A landscape with many peaks, sampled at points; each row gives a point and its height.
From any point a climber steps to the highest of the 2 points nearest to it. It stops when none of these is higher. Distance is the straight distance between rows; heights are no part of it.
Bigis height 702: [137 133 128  73  85  62  75 167 144 132 123 122 153 156 125 155 132 106
 164 119 168]
Rer height 673: [141 103 140 114  87 105  69 160  98 146 152 137 150 111 139 171  96 106
  84  98 133]
Zik height 705: [139  91 162  88  74  88  81 155 116 138 129 126 166 125 146 173 139 101
 106 127 136]
Daz height 767: [127 167 121  83 156 105  92 129 185 139 202  95 142 198 114 138 123 149
  87  90 130]
fere height 358: [132 131 173 172 159 209 154 102 130 124 131 105 137 124 108 166 114 144
 111 126 140]
Rek height 521: [135 158 140 123 153 130 174 104 162 107 140 134 123 148  86 133 143 146
 175 160 141]
Pade height 338: [ 96  88 127 132 122 167 180  96  74 124  93  97 137  89 109  89 150 123
 108 161  32]
Mor height 275: [119 111 123 132 133 156 145 102  84 138  74 107 156 107 120 104  98 116
 100 165  45]
gif height 542: [156 120 118 180  87 161  60 160  93 159 131 160 105 136 178 110  73 122
 138  82 160]
seg height 209: [141  92 150 148 114 144 120 133 117 137  77 129 163 135 163 158 107 114
  81 147 105]
dun height 599: [131 114 162  70 110  89 134 142 139 127 152 128 132 108 103 155 155 126
 122 134 136]
dus height 115: [115 152  93 165 168 148 124 143 121 116 174 115  91 130 149 141  38 142
 122  72 135]
geri height 65: [151 138 134 183 165 163 160 131 117 132 108 124 148 121 158 178  68 104
 108 117 125]
fazul height 743: [122 121 147 117 146 168  99 115 132 135 167 110 120 138 100 137 112 163
  85 114 132]
Guvun height 576: [133 124 121 139 133 117  98 144 147 143 142 137 154 157 162 172  99 126
  68 104 151]
gobaf height 625: [145 114 139 145 123 130 104 157 109 141 156 131 145 118 155 177  66 107
  83  83 137]
Nas height 492: [134 124 114  84 113  99  99 139 118 126 132 133 108 120  81 103 100 143
 147 146 112]
fafe height 530: [159 121 184 130 134 175 161 118 105 123 148 112 110  94  85 142  96 140
 161 130 118]
kup height 698: [ 89 115 137 115 121 134 139 111 157 113  94 107 144 148 102 117 173 148
 132 173 110]
bav height 92: [126 138 121 185 169 176 131 140 117 136 134 100 125 123 164 166  36 122
  96  81 120]
fuz height 470: [112  93 169 116 134 149 178 110 101 120 137 119 124  65 118 135 157 138
  84 127  91]
Migum height 598: [135 162 130 162 163 181 153  98 147 110 151 125 109 155  80 131 104 158
 171 135 151]
Nivu height 708: [107 114 106  90 103 104 118 126 142 118  76 115 109 133 111  74 160 154
 189 176 112]
zefa height 736: [175 136 169 143 146 175 169 123  67 137 118 104 122  77 107 127  74 105
 158 123  80]
midaz height 529: [ 86 113  94 149 128  93 194 128 165 120  79 123 119 150 174 117 250 117
 155 148 137]
Zuris height 238: [168 141 141 155 118 130 127 149 109 126 185 161  94 106 133 153 101 117
 169  85 184]
fopel height 360: [116 140 115 118 171 147 143 100 132 113 130  98 142 125  65 140  69 142
 107 148  84]
tezig height 729: [122 177 109 147 164 138 137 113 191 126 158 110 140 220 110 148 100 149
 146 116 140]
fod height 732: [112 145  98  99 136 125  70 137 163 133 166 107 109 199  93 112  83 169
 150 121 130]
nezo height 662: [117 167  78 102 102  55  69 161 154 118 183 135 121 175 132 136 101 118
 160  69 169]
guvi height 428: [131 114 101 139  67  95  39 154 105 148 113 182 134 122 173 104 139 116
 105 110 164]
vemu height 761: [107 129 120 122 133 163  54 123 147 146 175 106 110 206 131 121  90 167
 133 105 151]
fimu height 686: [ 96  95 131 147 107 149 156 111 149 125  89 127 132 150 154 117 203 140
 142 174 122]
Sapo height 279: [125 123 158 101 132 133  99 125 163 140 147  93 165 189 116 182 109 139
 116 133 138]
dit height 419: [123 104 113 124  59  72  73 151 106 140 100 176 143 117 184 112 198 105
 122 129 167]
Fone height 171: [140 120 152 173 126 201 128 113 104 140  78 101 149 145 125 127  70 126
 122 140  89]
par height 632: [130 167  83 107 126  53 104 153 152 112 180 152 125 126 113 146 107 108
 122  75 160]
Fek height 214: [166 141 153 142 136 135 141 129 134 126 189 171  88 121 124 131 149 144
 169 111 201]
Zas height 630: [ 87 131 107 116 157  98 216  94 157  94 104 102 147 111 108 138 192 120
 135 169  94]
Bufa height 554: [138 126 112 112 123 148  99 118 114 125 124 114 103 142  69  87  78 159
 168 155  93]
pevi height 574: [163 118 129 167  73 141  83 158  97 150 109 176 122 138 168 109 106 112
 168 124 150]
sek height 600: [115 153  93 130 148  86 132 126 173 124  87 152 150 156 143 127 150 120
 111 146 147]
Kuli height 569: [108 131  85 114 115  64 123 148 151 123  66 159 136 122 169 104 164 110
 143 148 156]
dilo height 307: [114 127 131  97 133 120 113 122 158 130 121  97 156 156  85 157  84 140
 103 145  99]
koz height 640: [134 106 146 155 101 149 136 122 128 137  95 152 121 146 162 110 167 138
 158 160 137]
Pivu height 536: [127 113 154  94 131 120 144 123 120 127 149 131 115  84  96 127 130 144
  94 140 102]
dufe height 562: [164 135 118 171 107 167  72 163  73 153 146 145  83  98 158  78  64 123
 136  65 142]
lizo height 669: [165 155 110 163 141 171 103 138  60 147 128 148  69  80 135  55  68 125
 144  97 119]
mes height 565: [ 80 113  79 141 143  98 204 109 152 104  75 109 133 123 144 111 216 112
 156 161 100]
Nube height 508: [136 118 111 115  96  94 108 138 100 129 132 177  96  76 134  77 149 130
 127 132 136]
feze height 441: [140 121 103 118  65  86  49 161 100 134 144 171 127 105 127 111 124 114
 129  96 154]
Bura height 694: [ 97  57 162 133  85 136 173 134 106 140  93  88 136 118 157 136 189 105
 115 158  51]
Teg height 541: [113 102 103 129  86  91 119 144 116 131  95 168 115  97 167  85 177 123
 121 142 131]
Revan height 406: [ 83  78 136 106 115 139 169 106 107 124 126 105 111  85 105  98 183 146
 105 153  63]
Gifi height 166: [149 162  83 139 158  96 150 126 126 112 156 175 106 104 114 125 108 121
 136 116 157]
zenit height 688: [151 179 148  68 157  66 144 130 198 120 166 120 159 157 125 131 204 120
 111 113 163]
muso height 806: [ 87 109 131  50 119  73 123 130 153 132 107 106 137 119 117 115 193 131
  93 139 116]
muz height 426: [155 134 179 171 156 210 140 126 109 140 133  97  99  96 121 144  84 139
 149 106 138]
zubu height 136: [134 161  66 148 163 107 119 142 112 114 180 155  93 101 134 132  66 123
 111  72 151]
Veb height 693: [124 148  92 106 116  89  91 158 156 130 153 119 118 176 115 142  73 128
 161 108 141]
vetub height 236: [108 104 127 141 134 139 140 108 121 122  60 110 173 125 137 140 119 116
  81 174  70]
kot height 259: [ 89 125 135 176 142 211 179  79 108  95 106 104 151 107  94 113 146 136
 121 156 106]
Mas height 762: [ 91  96 122  74  93  83 110 139 143 132  85 112 126 130 133  95 180 135
 144 154 122]
tuv height 631: [116 117 126 123 102 161 119 112 117 120  96 125 107 141  88  64 136 166
 182 181  93]
fetil height 750: [ 85  64 142 142 108 128 190 125 140 119  83  83 151 147 157 168 221 106
 127 163  88]
zagig height 649: [115 104 146 124 135 182  93 103 110 141 130 109 120 101 101 106 108 171
  62 126 103]
refuv height 304: [108 155 132 195 170 218 158  83 125 102 124 115 132 108 102 113 132 150
 104 131 142]
Lazo height 212: [129 140 145 167 154 213 159  84  83 118  95  90 150 105  99 116  95 127
 135 153  86]
sevu height 714: [129 184 129 111 163 135 118 112 205 132 180  97 163 223 115 143 141 142
 110 105 136]
nop height 284: [182 152 142 160 130 141 147 156  81 130 155 139  96  72 131 142  64  98
 166  76 139]
pudel height 29: [169 161  99 180 182 156 171 114  89 126 104 151 140  96 169 154  75  88
 146 128 116]
med height 731: [124 109 147 118 128 151  37 127 124 159 210 121 124 173 154 135 119 149
 123  96 169]
Nek height 191: [152  96 157 161 101 170  85 139 103 162  92 138 144 146 177 131  90 121
  95 128 120]
mesit height 386: [118 119 148 137 160 183 168  89  81 115 128 104 123  52  92  99 129 144
  93 139  78]
muvu height 642: [145 154 149  77 142  76 145 135 164 121 167 135 134 134 100 144 157 128
 136 127 157]
Fupes height 604: [152 106 153 159  78 144 101 141 119 146 116 173 118 149 174 117 158 130
 180 146 172]
Vin height 728: [116 102 141  78  84  83  65 150 130 144 105 128 151 140 152 135 162 120
 127 145 145]
vuni height 451: [121 134 119  90 152 113 158 108 111 110 123 119 124  81  82 124 108 132
 114 160  82]
mozi height 457: [143 123 160 134 137 127 178 124 138 120 128 142 129 122 121 161 135 119
 158 150 135]
Vogu height 720: [126 152 133  58 134  49 125 137 175 122 122 129 156 149 153 117 218 112
 115 102 173]
kar height 758: [103 151 118  52 150  55 151 130 175 115 116 120 137 123 115  94 210 129
  99 130 136]
geguk height 641: [110 152 121  95 146 105 119 116 183 123 105 116 148 170 107 115 154 140
 109 147 136]
vodo height 700: [ 85 105 153 117 127 114 208 107 165 114 110  89 146 142 122 157 222 118
 133 156 106]
mepil height 652: [109  63 153 106  83 107 152 145 119 139 110 116 128 115 169 137 205 112
 127 151 108]
Teba height 190: [156 173 116 137 158  94 162 134 154 117 193 173  99 129 124 145 135 122
 140 100 181]
dap height 468: [150 142  95 117  85  73  98 152  99 115 144 176 108  78 109 105 119 113
 145 110 150]
gep height 665: [140 150 119 162 155 161 139 126 155 127 147 137 116 172 125 160  89 140
 161 121 154]
temaf height 533: [130 126 150 172 151 166 120 120 158 140 130 125 156 185 165 192 108 127
  85 119 155]
zatep height 165: [160 122 171 164 110 195 104 131  93 163 103 118 120 137 137 105  71 135
 140 124 109]
lopu height 139: [141 155  60 146 134  72 117 141 131 120 111 182 125 111 146 112 110 104
 138 130 152]
Siz height 375: [184 158 115 139 147 128 158 132  60 113 152 161  91  59 115 113  87 100
 176 117 126]
rol height 824: [111 138 125  99 152 126  80 124 156 140 191 117 131 160 114 138 108 159
  67  93 132]
sil height 506: [108 134 124 108 144  69 199 126 178 112  99 135 146 137 157 137 224 105
 140 139 153]
nozep height 478: [130 127 149 129 131  96 202 128 156 110 112 145 132 122 139 161 184 110
 162 161 146]
Resa height 516: [168 159 105 153 168 162 143 114  48 127 125 151  87  63 141  73  93 114
 153 123 108]

For each start below, name the point where the climber stops.
Fone -> zefa
gif -> kup
Nas -> muso
zubu -> lizo
nozep -> fetil
zatep -> Pivu
dun -> muso

Call two points neighbours if one is among the 2 nearest of the other. Go from one point of each pair to the other, from neighbour to neighbour, staying as high as possible. Name the lowest point that can't be avoided.
rol, vemu -> med
vemu, fetil -> mozi
tezig, muso -> Pivu
lizo, kup -> gif
tezig, vemu -> sevu
